Each row is a point on a landscape with many valleys, with its height.
From any point a ball rolls to the lowest of the 5 points nearest to it. It stops when none of these is lower. Distance is the straight distance between rows; heights are no part of it.
tarin height 4.50: [127 223  90 135 150 171 152  88 114 146  86]
dumo height 3.48: [135 113 153 122 148 132 132 117  97 110 120]
Mudoz height 3.47: [139 146  85 139 115 174 128 145 133 170  99]
Nul height 1.69: [135 183 132 125 176 144 167  70  64 116 109]
kule height 2.28: [130 190 121 134 166 152 163  78  80 130 101]
tor height 1.51: [ 92  78 156 123  99  65 107 147 172  98 182]
nadi height 2.63: [139  87 141 128 118 113 114 147 144 128 132]
nezas height 5.10: [ 83  83 179 110 110  51 122 123 147  77 182]
vuk height 3.94: [ 99  84 171 114 114  73 113 131 144  86 164]
bal height 2.42: [121  87 114 137  91  92  84 172 198 129 175]
detep height 3.37: [133  92 151 118 126 111 122 133 123 115 137]
Zanu height 2.77: [126  91 172 111 131 103 129 115 105  90 134]
tanel height 3.04: [145 107 114 131 109 134 110 165 149 150 124]
nuri height 0.52: [137 164 138 126 177 146 161  75  65 113 116]
bidum height 1.76: [138 146 148 121 171 140 162  84  66 109 114]
gaka height 2.56: [128 100 171 108 145 107 136 103  88  85 138]
rovum height 4.22: [131 191  95 136 140 177 150 105 114 154  86]
Kun height 2.02: [137  95 129 128 106 111 105 159 161 125 141]
Rilol height 5.12: [133 215  86 136 142 176 147  99 120 149  81]
vuru height 3.39: [ 94  89 130 133  94  69  94 154 188 110 190]
gumo height 1.24: [128  89 137 131 106 101 101 161 166 118 156]
Movi height 1.84: [122  86 128 138  97  88  90 164 192 119 174]
guzo height 3.86: [130 183  86 138 131 180 143 117 122 164  90]
Nuzad height 5.66: [ 70  81 187 103 112  47 130 118 136  73 186]
Fito height 3.34: [138 131  95 134 109 164 122 155 132 170 107]
zedo height 5.29: [ 98  82 186 102 114  65 128 117 124  71 169]
Besa height 2.40: [137 109 163 114 157 122 143 101  84  96 125]
Ter height 4.82: [133 185  72 140 123 187 134 127 133 173  81]
Pap height 3.30: [148 114  98 136 104 152 111 178 154 166 122]
tabat height 4.85: [139 227 119 131 177 148 170  67  83 121  95]
gizos height 3.15: [134 157  94 134 131 171 141 126 118 161  93]
Kuni height 3.03: [147  99 109 135 104 132 102 177 163 154 133]
Dek height 3.16: [ 85  81 148 131  97  64 106 146 178 103 189]
falo height 1.99: [136 154 131 124 154 157 152  96  82 138 107]
suz height 2.81: [131  93 117 137  97  98  86 178 186 140 161]
lim height 3.07: [116  85 169 112 123  88 118 130 132  91 147]
Renab height 3.74: [137 133 135 124 152 146 142 107  91 130 112]
tur height 3.29: [146 128  97 136 103 158 118 169 146 167 116]
Nalum height 3.25: [140 131 107 135 124 160 129 145 125 157 109]
pako height 6.46: [142 106 145 121 131 128 128 134 117 125 126]
Sok height 0.53: [122  83 142 125 105  89 101 162 168 116 161]
fipub height 1.66: [111  84 145 127  99  78  96 154 174 109 172]
simu height 2.66: [144  99 120 134 107 123 105 171 162 147 134]
Vuto height 1.01: [136 216  75 141 136 185 141 109 137 154  74]
ler height 3.63: [130 193 100 136 141 172 150 101 109 151  94]
palid height 3.27: [131  93 161 116 133 112 126 127 111 104 129]
Nas height 2.27: [ 99  79 158 125  99  66 109 144 167  99 174]
Gad height 2.74: [137  94 130 129 114 127 111 160 143 141 131]
dudog height 3.13: [146 111 115 128 114 145 121 153 139 152 114]
nurim height 3.17: [145 115 112 140 112 149 113 161 146 161 115]
pakag height 3.05: [ 96  85 115 146  93  78  77 167 208 128 199]
nitu height 7.13: [138 111 139 121 137 136 133 123 112 125 122]
vis height 1.92: [130 179 117 135 161 163 156  88  91 136 102]
Sapif height 2.53: [134 165 114 133 146 165 151 103 101 146  97]
tezu height 1.08: [135  84 120 138 100 109 100 171 174 137 151]
zolub height 1.42: [136 150 139 123 166 151 160  91  73 119 115]
gile height 2.65: [137 198 125 130 181 143 173  74  66 118 109]
gup height 4.11: [136 161  79 143 117 186 131 147 132 174  88]
pof height 1.64: [123  84 154 115 112  97 110 148 150 109 144]
Lavap height 3.06: [134 208 117 129 167 149 170  72  78 123 103]
dap height 2.08: [136 125 153 118 159 130 148  94  74 106 118]
finuv height 2.64: [131 205 104 133 158 167 158  90  98 139  94]
regus height 4.92: [139 126 127 124 134 148 131 129 113 142 112]

Where does a ball stop that starts at each point below?
gaka: nuri
Zanu: nuri
ler: vis
rovum: vis
lim: Sok

Call two points neighbours if one is among the 5 nearest of the other. Go from one point of each pair to the other, from neighbour to neighbour, staying as low as possible. Name the highest point that can't be avoided.
tezu / nuri: lim
nuri / vis: falo
Vuto / Sok: guzo
tor / tezu: fipub
